Each row is a point on a tangle of strands that fork, close into loops and nearly touch. The rows are in no order.
Two points are linked if the straight distance between their rows is under 44.6. Some points are linked to none.
Q_730: [-22   1  -3 -19  -3   7 -14  33  24 -18 -21  18  -3  -3   6 -10  14  -3
   4 -10  15   0   7   2   9 -12  17]
Q_15: [ -3  11   2  18  -4   1  -3  -7 -15  24   2   1   3  -3   8  -3  -1 -11
   6  12   1 -13  -3  10 -10  12   2]
Q_302: [  9  -3 -10   9 -13   7 -21  -7 -14   4  22  18  -2  -5  17   1 -17 -30
   3 -16   7   0   4   1   3   2 -10]
Q_665: [-21 -16  21  -6 -18 -12   1 -14  -9   3  -2   7   6  -6  20  -1   0   8
   3 -16   1   7   2   5  13  14  -5]
Q_343: [  3   3  -2  -3  -8 -23  21  -3 -10  14  10 -18  -3   7 -23   4 -15  20
 -11  27 -15 -17   3   7  -2  -7   9]
Q_636: [-20   7   3  18   6  15   8  -7 -29  19  -3   8  12  -6   1  -3  16   6
  19  10  16 -25 -19  11  -5  26 -11]
Q_750: [  4  11  10   9  -8 -18   3 -18 -10  25  22 -17   9   1   6   6  -2   8
  -4  15 -11 -25   0  12 -23  -2  18]
Q_980: [-19 -12  21   0 -12  -8  11 -17 -10   8  12 -22  10   9   7   4  27  37
  -8  -8  -9 -32  -5 -12  -9  -2  11]
Q_791: [ 21  17 -17  -2   2   5 -13   2 -10   8   5  16   2   3   1  -1 -19 -31
  -1   0   2  16  -4   7   1   0 -14]
Q_976: [ -9  -8 -11  -7   7  11  -3  17  15 -12 -31   5 -18 -11 -10 -11   8  -8
  -5  11  17   5   8   1   9  -6   7]
Q_76: [ 23   4 -20   9  15   5 -14  10  16 -17   3   0 -12   2  -9   4 -19 -33
   2  -5  14  16  -1  -1   7 -21  10]
Q_358: [-29 -29   6 -13  -4   6   0   8  10 -13 -23  11  -7  -4  12  -7   7   4
   6 -17  13   8   7   2  16   6  -3]
Q_80: [ -6  -6 -12 -10  -6  11 -16  10 -17  -3   0  39  -6  -5  10  -3  -1  -8
   9 -22  -3  12   4   0  17  13 -25]
Q_250: [ -8 -19  -2  17   4  22  -8 -14   6   0 -14 -19 -12 -10   3  -8  19  -4
  -9  10  21  -7  11 -12 -15  -2   6]
Q_197: [ 32  23 -10  16  22   8  12   9 -10   6 -18  -1  13  15  -2  -2  -2   5
  24  37  -5   6 -27  -2  -4  10 -10]
Q_601: [-26 -26   8 -26  -7 -15   7   8  33 -22  -5   0   9  -2   7  -4  -6  21
   3 -30 -13  12  -4   9  15  -1   5]
Q_387: [  8  31  -1  -6  -9   3 -17  17  -7  11   9  28  15   3  12  -3  -3 -18
   2  -6  -6   2  -7   8  -2   7  -7]
Q_441: [ -5  11  10  31   3  -5  -1 -19 -13  20  16 -22   7  -3  14   4  17   8
   4  16  -7 -24   0   7 -25   4  12]
Q_871: [ 18  17   9 -26   8 -17 -13  11  -9 -16  17  37  -5   8  -7  10 -26 -27
   0 -17  -3  20   8   4   6 -10 -24]
Q_465: [ -3  21  -5  16  12  13   8   1 -24  18  -6  14  10  -2  -4  -8  11   1
  24  22   4 -24 -25  13  -5  25 -15]
Q_622: [ 16  36   3 -10   2  -6   7  17 -17   8  -7  18   6  14 -11  -9   1 -10
   1  28  -9   8 -12   9  -7  10 -18]
Q_246: [ 21  34  -1   8   8 -14   9  21   8   0 -10  -7   9  12 -16  -4   0   4
   4  30  -3   7 -14  12  -6  -9  14]
Q_923: [ 13  -3   2  19   2  -1  -5 -36 -22  13   9 -13 -13  -6  -8   6 -11 -14
 -16  12   5   1  19  -8  -7  -5 -15]
Q_909: [ 11  -6  -8  13   5  -3   6 -12  13   1   4 -25 -15  -7 -18   6  -9  -4
 -14   9   4  -4  13  -5 -11 -22  14]
Q_94: [-29   5   0  -1   6  16   8  14 -20  11 -12  23   9  -2   6   0  17   7
  17 -11  11  -9 -12   6  14  25 -10]
Q_532: [ -5   4   5 -12 -12 -26  19   2 -11   5   3  -7  -1   3 -17   0 -13  29
   0  21 -17 -16  -6  15   4   3   7]
Q_541: [  9   7  -9  12   3  -1   6  11  23   8   3 -26   2   1  -1  -1  -2   7
   6  17  -8 -15  -7   6 -20 -15  40]
Q_370: [-13   2  23 -17 -15 -13  -4  -1  -7   7   0  22   9  -6  15  -3  -6   2
   9 -12  -9   5  -2  14  14  14  -4]
Q_628: [ -3  -5   5  14 -14  -3 -16 -13   2  10  24 -16   3  -5  14   7   1  -3
  -5 -13   6 -13  10  -1 -13 -15  25]
Q_68: [ 14   9  -6  13   8   7   0  13  27   5 -10 -18   7  -3   9  -3   1  -5
  12  16   4   0  -5   4 -10 -14  34]
Q_238: [-15  -7  -3  -4 -10  -2   7  12  19   0  -2 -17   1  -4  -1  -5  12  17
  -1   9   7 -30   0   2 -11  -8  31]
Q_517: [-26 -18   1 -18  11   3  -7  21   4  -3 -20  29  -3   3  14  -3  13   9
  18 -25  -7  26   5   2  23  13 -27]
Q_861: [ 28  14 -11  11  10  16  -6  21  28   2 -14 -10   7   4   9  -4  -2 -10
  16  12   7  13  -8  -8  -3 -13  23]
Q_100: [12 44  1  9  4 10 -5 40 13 -6 -4  7 19  7 -1 -8 12 -3  0  4  3 19 -7  4
 -4 -5 11]
Q_815: [-27 -30  10 -13 -15  -9  17 -10  28 -18  -2 -12  14   2  11  -4   1  25
 -10 -29 -15   6  -9   4   8   8  -6]
Q_684: [-17 -25   6 -12  -7   5   8 -17   6  -6  -9 -23  -3   5  -3  -1  29  23
 -20   4   9 -27   8 -26  -9  -7  11]
Q_971: [ 10  12  -5 -24   6  -4  -2  20 -16   1  -5  38 -10   2 -11  -2  -5  -7
  -1   3 -13  21  11  -1  11   4 -41]
Q_679: [ 12  19   8  -2   0 -18   9 -23 -18  22   7  -4   0   8  -7   0 -19 -18
   0  33  -9  -8   4  12 -18   5 -11]
Q_175: [  9  32 -14  -2  10  13   1  38 -11  -1 -11  21   1   6 -17  -6  15   2
  -4  16  -9  21   1   2   1   9 -27]
Q_776: [-21 -42  15  -3   1  -6   6 -27  15 -31 -12  -7 -12  -2   2  -2   2  10
 -13 -26   2  18   9 -10  17   5 -24]
Q_562: [  4   2   9   9  -5 -12  -2 -37 -18  14  26 -20  -6  -1   0  16   4   7
 -23  -2 -13 -16  17 -12 -17 -12   6]
Q_23: [ 22   2 -18   6  11 -10  10 -17  -1   0   2 -24  -8   4 -33  21 -24 -22
  -9   9   5  12   7   3 -10 -16   7]
Q_648: [-24 -25  22  -5 -14  -8  19 -24  14 -13  -2 -19  11   9  11   1  14  29
 -16 -23 -13   2  -7  -4   4  14  -7]
Q_317: [ -3  13  17 -15 -11 -29  20  -4 -16   9  -3   7   1   0  -7  -5  -8  15
   7  19 -12 -15  -6  19   3  11  -1]
Q_687: [ 24  23  -7  13  13 -13   6  -4   0  19  -4 -13   8  13   1   3 -11 -10
  14  34  -7   1 -13  10 -15   1   8]
Q_230: [ 12  27 -11 -11  -6  17  -3   7 -19  14   8  34  16   0  14 -11   1 -18
   8  -7 -12  -6 -12   3 -10  18 -14]
Q_27: [ -5 -32  19   1  -1 -15  -4 -32   8 -35  16   6 -12 -11   2  10 -19   3
  -1 -32  -6  16   4  -7  18   9 -17]
Q_93: [-29 -36  14 -13 -10  -3  12  -6  13 -18 -22  -1  -4  -2   9  -1  13  19
  -6 -11  11   4   6  -3   9   5  -2]
Q_37: [ 21  19   0   9   9  -9   7 -14 -11  20   1 -10   5  11   1  -2 -13 -17
  10  44  -8  -5  -7  13 -19   8 -10]
Q_338: [ 34  35  -5  -8  11  -8   0  10   0   1   2  -1  19  15  -9   3 -10 -26
  -5  20  -1  31 -11  -1 -10  -6  -7]
Q_439: [  2   9 -11  20  22  24   6  16   4   5 -23  -6   3  -6  -2  -9  15   4
  22  23   8  -6 -17   3   1  14   6]
Q_620: [-14 -33  10 -29 -14   4   9   7  22  -7  10 -23  12   2  -4  -3   2  32
 -18  -5   3 -31  -1 -25  -2  -8   8]
Q_276: [  2 -14  -4  14  -1   2  -1 -22   2   2   6 -26 -14  -7  -8   4   7   4
 -19   4   4 -14  17 -13 -12 -16  14]
Q_848: [  0 -26  11   1   5  -7  -7 -25 -10 -28   8  14 -24 -10 -10  14 -26  -8
  -1 -21   4  14  15  -4  21   8 -22]
Q_360: [ -3   9 -12   3  12   8   4  23   5   0 -29   3 -15  -6 -17 -11   6  -5
  -3  22   8   8   1   7   6   1   2]
Q_762: [  4  -3  -5  12  -4   2  -1 -17 -20  14  -5   1 -13  -7 -11  -1  -9 -12
  -8  19   5   7  12   2   3   8 -16]
Q_527: [ -4 -17 -16  25   3  28 -12  -3   1   5 -11 -12  -9 -10   6  -7  11 -14
  -1   5  19  -3   6  -8  -7   6  -4]
Q_970: [ 32  28 -18 -10   6   5  -9  24  -4 -15  15  22   8  14 -10   1  -5 -28
  -8  -3   0  36  -2  -3  -5  -5 -27]
Q_882: [  2  -2  -1  34  16  17   0  -1   7  14 -10 -24   3  -7  13  -4  12   2
  23  19   4 -12  -4  -2 -18   6  15]
Q_612: [-20 -11   7  -2 -20  -4   6   7   5   4  17 -22  11  -1   9   0  10  25
  -1  -5  -1 -35  -1  -2 -11  -8  33]
Q_870: [  5  25   4  27  10   2   0   6   2  16   2 -10  18  -3  12  -1   5   4
  28  16  -2 -18 -21  14 -13   6  24]
Q_840: [  9  -8  17  -6 -10 -15   1 -41 -16  10  27 -17   0   2  -2  13  -3  17
 -22 -13 -16 -12  11 -16  -1  -9   2]
Q_838: [-30 -10  18 -15  -2 -13  21   1   3  -2 -20   2   7  -2   0  -2  11  30
  10  -4 -11   4 -10  14  17  20  -4]
Q_997: [ 10 -16  -1  -3  12   7 -11 -27   0  -8  19 -26 -13   2 -11  11  10   7
 -26 -16  -6 -26  18 -32 -10 -31   9]
Q_308: [ 33  -6 -19  16  21  11   0  -5   9  12 -10 -21   1   4   4   7 -15 -17
  13  21   6  19  -2  -7  -4  -8   5]
Q_158: [ 30  -3 -15  14  21  -2   7 -12  13   4  -8 -28  -3   6 -12  14 -23 -24
   3  18   8  23   3   0  -4 -16  10]
Q_606: [ -4  27   5   5   0   4  -3   4 -21  16  -3  19   9  -4   3  -6   4  -5
  15  15  -4 -15 -16  15  -4  19  -8]
Q_79: [-13 -23  -1  -5  -3   9   2 -16  11  -9 -13 -14 -13  -7  -7  -5  26   8
 -16  11  21 -17  19 -18 -12 -10   8]
Q_978: [  7   0 -11   8   3  -1   1   1   9   5  -8 -15 -12  -7 -13   0 -12 -11
  -6  13   3   4   4   6  -4 -11  15]
Q_255: [-11 -35  10 -21 -18  -4  -4  -4  27 -28  21 -13  10   0   7   6  -9  17
 -10 -33   6 -17   3 -21   5 -12  14]
Q_110: [ 17  -5 -35   8  12  29 -12  23   6 -12 -13  13 -13  -3  -3  -9   1 -20
  -1  -1   8  18  -2  -5   9  -4 -11]
Q_98: [  3   8  -9  -2  -1 -16  16   1   2   9  -5 -14 -11   1 -23   2 -13   6
 -13  21  -4  -5   1   9   0 -12  17]
Q_574: [ 15   3   4  21   4  -7  -7 -39 -18  16  22 -21  -7  -4  -3  15  -2  -9
 -17   7  -8  -4  21  -6 -17 -12  -4]
Q_426: [-15 -18  13  18 -11  12  -8 -27 -18   8  -6  -4  -6  -1  14   1  23   1
 -13 -13  17  -1   8 -14   1   6  -6]
Q_77: [  5 -17  15  -8 -13 -21   0 -24   2 -15  18  -5  -5 -12  -9  16 -29   6
  -5 -28  -8  -2  11  -3   8  -3  -3]
Q_29: [  2 -28   4 -22 -11   3  -6  -4  20 -18  22 -21   0  -1 -12  11 -10  16
 -18 -23   2 -29   8 -30   0 -21  10]
Q_133: [ -1 -25   6 -11  -1   5  -6 -31   4 -11  11 -20  -9   3   0   5  22  15
 -23 -21   1 -19  10 -35  -1 -23   9]
Q_305: [  5 -25  -7   5   3   9 -17  -8  17 -30  10  -3 -24 -12  -4   2  -6 -23
  -6  -7  29  -9  17 -11  -5 -16  11]
Q_193: [-15 -35  13  -3  -4   1  -1 -21   1 -21  -4  -2 -21 -12   0   2   0   2
 -10 -17  16   7  15 -10  13  -3 -11]
Q_966: [ 25  35 -10  10  16  17   9  26  -7   1 -13  12  16  11  -6  -9   9   2
  14  26  -5  13 -20  -1  -5  13 -13]
Q_869: [ 13   9 -25  21  11  35   5  10  -5  11 -17   5   7  -6   3  -9   4  -4
  13   9   3   2 -15  -2  -4  15  -1]
Q_408: [ 13  -3 -16  32   4  26  -8 -14  -7  22   1 -10   5  -5  16  -2  -2 -13
  10  15  -1  -1  -3  -6 -14  13  -2]
Q_652: [-10 -28  18 -13  -4   1   1 -37  10 -11  -1 -20  -7  12   9   3  25  20
 -26 -26  -2 -10   0 -35   4 -13  -1]
Q_511: [  5  -6  -4  11   9  -1   7 -16  -2   9  18 -37  -7   4 -11   5   8  17
 -20  16 -12 -23  14 -14 -20 -19  16]
Q_649: [  4  -7  -8 -10   7  -7  -8   9   0 -18  -5  14 -22  -6 -21   4 -19 -17
  -7  -8   7  16  13   6  15 -14  -4]
Q_506: [ 21   7 -37   7   9  19  -4  15  -4  -2 -13  13 -11   4 -12  -5  -5 -19
  -4   8   1  22  -4  -2   9   0 -19]
Q_526: [ 11  30   2 -21   5  -9   5  15 -21  10  -8  23  -8   9 -13  -6  -8 -18
  -5  17 -10  14   2   6   2   6 -28]
Q_858: [-19   7  -4  13  13  18   6  21   8   3 -24  -3   0 -10  -5 -12  20   1
  15  14  17 -16 -12   9   3   9  13]
Q_674: [ 24  27 -11   1   4   9   6  -4 -19  19  -2  14  11  10   8 -10  -8 -22
  12  24 -14  -6 -19   2 -19  17 -21]
Q_641: [  6  15  14 -11  -7 -26  15 -20 -19  16   2  -2  -5   3 -11  -1 -16  -1
  -1  30  -8 -15   1  16  -6   6  -6]
Q_498: [-18  -4  10  27   1  -4  10 -13 -19  14  -6 -16  -8  -3  -4  -3  24  18
   4  20   6 -26  -4   6 -11   7   3]
Q_277: [ 21  29  -2 -16   6  -9 -15  21  -7 -13  14  28   2  10 -12   9 -16 -24
  -7  -7   1  27   7   3   3 -10 -20]
Q_816: [ 39  18 -33   3  13  19   3   9  -5  -3  -8  10   5  13  -6  -1  -5 -14
   2  15  -4  33 -12  -8  -1   0 -19]
Q_117: [-22 -38   7  -5   9 -12  -2 -16  29 -31   2   7  -7   0   3  -2  -6  -1
   3 -26 -12  32   6  16  16  14 -30]
Q_797: [ -4  24   4  -7  -7 -10  -2  23  10   0  -1   6   4   1  -6  -6  -2   0
  -5  -1  -1   2  -6  11   3 -14  24]
Q_655: [ 10  38  -8   2  -1  19  -8  42   0  -8   5  22  20   4   7  -4  13  -4
   0  -5  -4  17   2  -1  -4   4 -10]
Q_555: [ -3  -4   4  18   6  -6   6 -23 -16   8  16 -34  -5   4  -1   4  22  27
 -16  16 -17 -26   7 -14 -20 -11  11]
Q_322: [ 28  23  -7   4  10 -11   0  -5   4  13   0 -10  10  14  -5   4 -18 -23
   3  23  -2  20 -11   6  -9  -8   8]
Q_344: [-10 -23  14  -3 -10  -8   0 -28  -1 -12   5 -10 -11  -5   2   7   1   9
 -16 -20  10   2  12 -16   7  -7  -2]
Q_925: [ 22   1 -15  13   6  -6   6   1  22  11  17 -33   6   5   1  10 -15   0
  -1  13  -8  -9   1   3 -22 -22  35]
Q_529: [ 24  37 -13  -5  -5  13  -8  34  -4  -9  15  23  19   9   5  -3   4 -14
  -6   0  -9  30  -1   0 -14   5 -27]
Q_268: [ -1  -6   8  -9 -12   1  -4 -17 -22  14  -1  22  -2  -8   7  -3 -12  -6
   2   1  -1   4   7   4  11  20 -27]
Q_811: [  1 -28   8  11   5  -8  -8 -18  -4 -33  17   8 -27  -9  -8  14 -22 -14
  -1 -24  18   4  15 -16  13  -2  -8]
Q_61: [-19 -26   5 -16  14 -20  -2  -1  32 -31   4  13  -8  -7  -1   1  -9   4
  10 -26 -19  32   8  10  21   5 -19]
Q_172: [  3   4   5 -26   1 -26  -3  11   9 -21   8  16 -10  -3 -14  13 -25  -2
  -1 -22  -8  14   8   5  15 -19   6]
Q_292: [ 25  18 -15  -3   4   7  -3  -6 -13  16   2  13   9   8   7  -8 -15 -33
   2  15  -6   8 -10   4 -12   8 -20]
Q_748: [-10  16   1 -12  -6  10 -24  33   5 -10   2  31   5   0  15  -4   7  -8
   8 -28   0  16   6   2  14  -4  -2]
Q_382: [ 24   6  -6   9   5  -9  -6 -25  -8  13  18 -12   0   1  -6  16 -25 -32
  -3   7   5   5   6   9 -14  -8  -2]
Q_33: [-27   9  -7 -14  11  19   5  31 -14   7 -11  36   6   0   2   0  26  15
  19 -15  -1   4  -6  -2  15  21 -17]
Q_554: [ -9 -28  17  -9 -13  -1   9 -27  12  -8   6 -27   8  12  13   4  16  28
 -18 -31  -9  -7  -8 -24   3  -2  -1]
Q_139: [-11  -6  15 -13 -24 -17  12  -2   1   8  15 -11   9  -2   2   5 -11  28
  -5 -10 -12 -15  -4   2   5   1  18]
Q_905: [ -3  -1 -10  24  -3  18  -8  -5  -8  17  -3  -3   2  -8  11  -3   4 -11
   2   4  11  -2   0   1  -7  12   1]
Q_151: [  7  23  -1  16   9  -9  10  14   4   3 -13 -12   0   4 -12  -8   7  11
  13  28  -2 -13 -16  18  -3  -4  16]
Q_964: [-19 -14  -2 -11 -10   2  -3   6  17 -10 -10  -2  -5  -6   2  -5   8   3
  -4  -4  16 -14   6   3  -3 -10  25]
Q_18: [-24  -6  21   3 -15 -10  13 -11 -13   8   2 -13   7  -2   2  -1  18  32
   5  -3   4 -26  -9   5  -4  10  13]
Q_9: [-12 -24   6 -14  10 -15  -9   7  13 -22  -3  21 -15  -9   0   4 -12   0
   9 -21  -6  23  14   4  27  -1 -18]
Q_979: [ 18   8 -11  -3  12 -10  -8  10   5 -19   3   6 -16   3 -23  14 -22 -27
  -4 -10  11  14   6   7   6 -18  10]
Q_30: [ -8 -18  -3   1  -6   5 -13  -3  16 -15  -4  -5 -13  -8   1  -2   3 -13
  -7  -5  24  -7  15  -4  -3 -14  16]
Q_933: [-17  21 -13 -10   3  21  -1  38 -14  -2  -3  35   7   2   3  -3  26  13
  11 -18  -5  12   2  -7   8  11 -22]
Q_321: [-23 -21   2 -13   4   5   2   4  -7   3 -21  24   1   4  13  -1   6   9
  16 -17 -12  23   0   8  21  27 -38]
Q_404: [ 12  18   1  -1  -9 -25   6  -8  -2  21  25 -13  11   8  -3   8 -21  -7
  -3  16 -14 -14  -1  16 -18 -12  21]
Q_937: [ 26  10 -17  14   4  11 -16   5   8   2   5   2   3   2   6   2 -19 -32
   2   0  11  16  -6   2   3  -7   2]
Q_932: [ 24  36  -5   2  12  -9   6  25   9  -2  -9  -2  10  14 -18  -3   1  -8
  -4  24  -1  26  -8   6  -1  -9   0]
Q_752: [  3  26  -5   8   1  18 -12  30  14  -1 -12   5   9  -2   5 -12  14 -10
  12   2   5   3  -9   5   3  -1  18]
Q_578: [ 22 -11 -18  28  14  20  -5 -14   5  16  -4 -17  -3  -2   9   3 -12 -18
   4  15   6  10   6  -8 -12  -3  -1]
Q_597: [-23 -36  14   1  -1  -7   7 -26  16 -22  -8  -4  -2   0  10  -2   5   8
 -10 -27  -4  26   4   6  12  19 -29]
Q_144: [-10 -20   7 -11 -16 -10  -8  -1  19 -17  19  -3   1  -7   9   6 -19   5
  -3 -34   3 -10   6  -5   8 -17  23]
Q_862: [ -8  -8  11   5  -5  -9   4 -13 -13  13  22 -29   6   9  -2   4  18  34
 -15   3 -17 -37   2 -12 -10  -8  14]
Q_271: [ -6   8  -1  19   4 -10   9  -3  -6  10  -8 -15  -5  -1  -7  -1  12  14
  13  25   1 -21  -9  14  -7   4  14]
Q_962: [ -8 -15  11  13  -6   0  -5 -25 -12   3   4 -15 -14  -8   0   1   8   0
 -17  -8   9  -4  15 -13   0  -9   1]
Q_273: [-21 -14  24   9 -11   3   7 -29 -24   8  -9  -5  -3   0  13   1  24  15
  -8  -8  10  -5   1  -7   3  12  -9]
Q_807: [-14  -1   8 -20 -20 -15   3  11  14   0   7  -1   8  -4   2   0 -12  20
  -1 -17 -12  -4  -2   7  13  -7  21]
Q_830: [ -3  -3   4  -9 -13  -9 -16   6   9 -14  14   9  -6  -7   8   1 -17  -9
   0 -26   7   2   5   3  10 -17  22]
Q_456: [ -2  -7 -19  -6   9  17 -16  24  16 -18 -20  13 -20  -8  -8 -12   3 -17
  -2  -2  19  10   7  -2  10 -10  -3]
Q_963: [ -9 -22  -6  -4   6  -2 -14   9   0 -18  -5  21 -23  -6  -3  -1 -12  -8
   1 -15   9  19  12  -3  23  -4 -14]
Q_531: [ 15  33 -19   3   4  29   6  10 -16  12   0  25  21  -3   9  -7  10  -6
  19   3  -7  -7 -26   3 -10  25 -11]
Q_313: [-13 -12   9   5 -16   0  -6  -7   2   3  23 -21   6  -2  16   1  12  14
 -13 -16   1 -23  10 -10 -15 -16  29]
Q_918: [ -8 -23  -1 -20 -13  -1   1   6  16  -4  15 -22   2  -2  -8   1  -9  20
 -15 -10   1 -24   8 -18  -3 -18  19]
Q_147: [-10  -8   0  25  12  18   3   0  13   4 -12 -21   2  -7   6  -6  29   5
  14  17  18 -24  -4  -3 -20   5  20]
Q_851: [ -7  13  20 -19 -13 -21   6   3  -9   9  -5  18   6  -4   1  -2  -6   9
   5   3 -13   2  -3  15  10  11   2]
Q_710: [ 19  11  -3  31  12  12  -5   4   7  22  -3 -13  14   1  16   2  -1  -2
  26  17  -2  -5 -13   2 -14   6  17]
Q_190: [-27 -24   0 -18   7   7 -10  23  12 -17 -25  24 -11   3  11  -5  12   2
  12 -19   4  15  10  -1  22  -1 -14]
Q_600: [  1  11   3 -27 -16 -24   9  12   7   0  11   7   4   0 -14   3 -21  17
 -10  -9 -14   2  -1   8  12 -15  19]
Q_783: [-18   8 -14 -11   2  21 -19  40   0 -11  -5  35   0   4   9  -3  18  -1
  11 -28  -5  18   5  -7  14   2 -16]
Q_39: [  2 -24  -2  10   9  -2 -16  -6   5 -31  12   5 -30  -8 -11  11 -21 -25
   1 -18  23  -3  13 -11   4  -9   6]
Q_890: [ 22  18 -23  12   5  25   2   3 -10  16  -6  15  12   4   9  -4   1  -9
  16  13  -8   2 -22  -1  -6  21  -9]
Q_961: [-32 -12  13 -15   2  -7  23  14   3  -8 -28   1  -2  -1  -4  -7  17  25
  10   4   5 -10  -5  10  12   7   8]
Q_999: [-22  -4   9  25   6   5   7 -12  -4   8   0 -29   2  -2   6  -3  35  16
   6   9   9 -33  -6   0 -20   1  17]
Q_437: [ -1 -20  22  -5 -14 -17  -4 -33   6 -17  23   2  -2 -10   7  10 -21   5
  -4 -31  -7   7   3   0   9   8 -11]
Q_233: [ 37  17 -25   6  12   9  10   2 -10  12 -15   0  11  16  -6  -2  -8 -14
  11  33  -7  21 -19  -2  -5  10 -19]
Q_156: [ 11   1  -2  -7  -7   2   0 -21 -28  17  -1  15 -10  -4  -4  -4 -19 -21
  -5  15  -1  -2   9   1   2  12 -31]
Q_429: [ 30  40  -7 -11   6   7  10  22 -15   1   3  16  20  19   0 -12   8 -17
   1  22 -13  14 -12  -1 -20  10 -29]
Q_897: [-30 -12  13 -27  -3 -15  18  14  24  -9 -14   2  13   3   2  -5   7  35
   7 -16 -22   8  -9  14  15  10   4]
Q_330: [ -4  -4  17  -8 -21 -18   2 -24  -7  10  21  -9   5  -4   6   9 -13  14
 -10 -13 -10 -11   8  -1   2  -4  11]
Q_931: [ 17  18 -14  12   5  15 -12  19  15   3  -8  -1   5   2   7  -5  -4 -16
   5   0   6  14  -6   0   3  -5   9]
Q_227: [ 18  11 -10   5   4 -19   9  -6   9  16  21 -28  12   9  -3  10 -16  -5
   0  17 -14  -4  -5  12 -19 -17  27]
Q_613: [-22 -32  11 -26 -13   2  15   6  23 -12  -4 -22  15   5  -3  -3   3  37
 -12 -12  -7 -21  -5 -14   7   4   6]
Q_960: [-27  -4  10  12  -5  10   3  -2 -22  16  -9   7   6  -4   8  -1  17   7
  11  -2  17 -15  -9   6   4  21   1]
Q_440: [-24 -28  14  -8 -12  -1  16 -15   4  -6 -13 -14  -4  -2   2  -1  16  24
 -13  -6   9 -12   4 -12   1   1   6]
Q_41: [-28   3   3  -4   2   2  11  21   2  -4 -22   5  -2  -3  -6  -5  22  17
  11   7  13 -16  -7  13   8   6  18]
Q_855: [  2  19   3   2 -13   0 -15   4  -7  20  13  16  16   0  14  -1  -9 -20
   6  -8   1  -2  -4  14   0   0  15]
Q_833: [ 14  10  13 -24   0 -29  -5   3  -1 -15  14  23  -5   1 -15  18 -34 -14
   2 -20  -9  16   6   8  11 -10  -7]
Q_619: [  0  19   2  -9  -9  -7 -24  22   4  -7  11  26   3  -2  12   1 -10 -16
   2 -23   4   9   3  10  10 -12  12]
Q_504: [  9  23 -14 -16   3   7  -5  31 -14  -4  -2  35  -3   2 -10  -7   9  -1
  -7   1 -11  23   7  -4   3   4 -32]
Q_428: [  8  32  -8   7  13  14   5  38  -4  -1 -16  14   7   2 -12  -9  20   5
   7  16   0  11 -15   1   3   8 -10]
Q_788: [-21 -12  26   0 -15 -10  15 -24 -16   9  -1  -6   7  -1  13   1  11  22
  -1  -5   1  -8  -5   5   3  20  -5]
Q_724: [ -3   8   3   9 -18  -3 -17   0   6  15  18  -3   8  -6  18   3  -5 -12
   3 -14   6  -7  -3  11  -8  -8  28]
Q_588: [-12  -8   8 -23  -5   0   4  -1 -18  13  -9  31   2  -5  10  -3  -1   0
  13  -6 -15  11   2   7  16  26 -38]
Q_991: [-14 -42   0  -2   4   7 -10  -3  -3 -24  -5  11 -22  -7   4  -2  -2  -7
  -1 -16  21  15  12  -6  19   3 -19]

How many points has the smallest loop of links through each point below? Write 0 if it is on no loop.
Q_343: 14
Q_193: 8
Q_511: 10
Q_687: 0

A fork is a point with three links, a tip a point with one. Leave the first point through the second and follow the links. Name the first fork or tip that comes.
Q_966; Q_428: Q_429
Q_172; Q_833: Q_931
Q_230; Q_387: Q_77
Q_923; Q_574: Q_600
Q_830; Q_619: Q_905
Q_151; Q_246: Q_317
Q_838; Q_897: Q_997
Q_238; Q_612: Q_890
